A landscape with many valleys, sampled at points; each row gives a point and its height.
From any point a ball rolls to the lowest of the 5 points nearest to it. It stops when none of these is lower. Distance is the straight distance between rows; heights are no part of it.
redit (h 302): [ -2  -6 -10  20  19 -11  10  -9   2]
Kivoz (h 171): [ -9  18   7  26   9 -18  -5  -9  -6]
rora (h 152): [-29  14  29  -8  -3 -19 -23  -2   5]
Mogez (h 506): [  9  23  -1  37   9 -18   0 -11 -19]
loru (h 177): [ -1 -10   6 -43 -37  25  -9  18  15]
vif (h 448): [-16  -7  19 -53 -41   5 -19   9  20]
maz (h 773): [ 17  32  -9  46  15 -26   2  -9 -34]
ralu (h 924): [ 46 -28 -51   6  24  32  38   0 -11]
Mupa (h 463): [  4 -15 -18   8  18  -4  16  -9   3]
rilef (h 593): [ 26 -20 -22 -20  -7  36  19  15   8]
vebi (h 435): [ 10 -14   0 -27 -22  49   1  33  15]
vomop (h 711): [ 33 -33 -48  12  32  12  40 -10  -4]
zug (h 415): [-38  16  40 -26 -18 -16 -27   5   7]
gul (h 534): [ 18  21 -22  56  22 -21  13 -14 -29]
Fef (h 550): [ 28 -25 -34   6  20  11  31  -7  -4]
tuf (h 352): [ -4  31  15  32   7 -22 -16  -8 -18]
kaz (h 247): [-29   5  23 -22  -7 -13 -14  -1  10]
Berab (h 441): [ -3 -10  -8   0  15  -2  12 -10   6]
lita (h 440): [ -1 -16  19 -39 -41  50 -18  47  26]
gek (h 32): [ -8   6   4  24  17 -15  -3  -6  -5]
zipe (h 292): [-17  29  33  14  -9 -19 -25  -5 -12]
zavis (h 93): [  4 -10   1 -30 -16  11   0   5  12]
turab (h 246): [-15  22  16  20   4 -20 -17  -7  -9]
keko (h 187): [ 17 -23 -35  36  33  -3  31 -10  -6]
zizu (h 279): [ 14   2 -28  53  24 -17  20 -10 -17]
Lela (h 768): [ 19 -16 -18 -22  -4  23  11   4   6]
loke (h 227): [-24  31  45   4 -11 -21 -32   3 -12]
renod (h 350): [-8 -5 -1  0  8 -9  7 -8  6]
repi (h 765): [  4 -18 -14 -17   0   5  13  -9   6]
dalap (h 565): [-15  -7  11 -35 -15   0  -8  -2  10]
puvol (h 561): [  7  35   6  35   2 -22  -8 -12 -23]
gebok (h 366): [ -9  -6  17 -54 -40  18 -18  14  16]
tos (h 218): [ -8  -1   4  11  16 -11   3  -9   4]
salus (h 338): [  9 -12   0 -38 -34  36  -6  22  18]
rola (h 209): [-34  27  47  -1  -9 -21 -33   7   1]
Nimal (h 496): [ 27 -19 -15 -17 -16  51   8  26   7]
genat (h 208): [-18  14  22   4   4 -20 -14  -4  -1]
Zuse (h 221): [-13   2   8   4   8 -15  -1  -6   3]
zot (h 461): [  3  12 -11  45  19 -18   8 -11 -14]
mekuv (h 666): [ 17  28 -17  52  14 -26   7 -15 -29]
rofiv (h 487): [ 26 -14 -11 -25 -18  47   4  22   7]
Todes (h 556): [-11 -11  16 -44 -24   1 -15   5  12]
Geri (h 49): [ 13  -3 -34  54  29 -11  23 -15 -13]
reg (h 43): [ 10  -2 -25  46  30 -12  18 -17  -9]
Bok (h 329): [ -4  29  20  23  -2 -24 -22  -2 -19]
misok (h 412): [-36  23  50  -6 -17 -24 -34   7   1]
fen (h 890): [ -4 -13  -4 -23  -2   2   7  -8   8]
fide (h 62): [-30  22  38  -3  -5 -22 -30   2  -2]
Nater (h 705): [ 36 -19 -38  -6  14  26  29   1  -4]
Rari (h 736): [ -9 -12   6 -33 -12   7  -2  -1  13]
taz (h 57): [  5  -7 -20  33  25 -13  17 -14  -4]
keka (h 94): [-32   2  25 -47 -22  -6 -18   6  13]
toda (h 316): [-21   4  11 -11  -1  -8  -8  -6   9]
melo (h 598): [ 25 -26 -31  -4  14  14  27  -8  -1]
letan (h 640): [ 37 -19 -29  -9   0  37  23   9   3]
Kez (h 393): [  6 -10  10 -35 -30  48 -13  37  23]
Pil (h 244): [-35  10  34 -19 -12 -17 -24   1   6]
Kon (h 416): [ 18 -19 -28   9  24  -2  21 -13   3]

Two balls start at each pair of points below. Name the first point that both come to, or write none.
maz and toda | none
vomop and Mupa | reg
kaz and Bok | none
Berab and Mogez | gek

Where does a ball stop that starts at each point below?
turab | gek
Nater | reg
ralu | reg
genat | fide
renod | gek
puvol | gek
mekuv | reg
gul | reg
tuf | gek
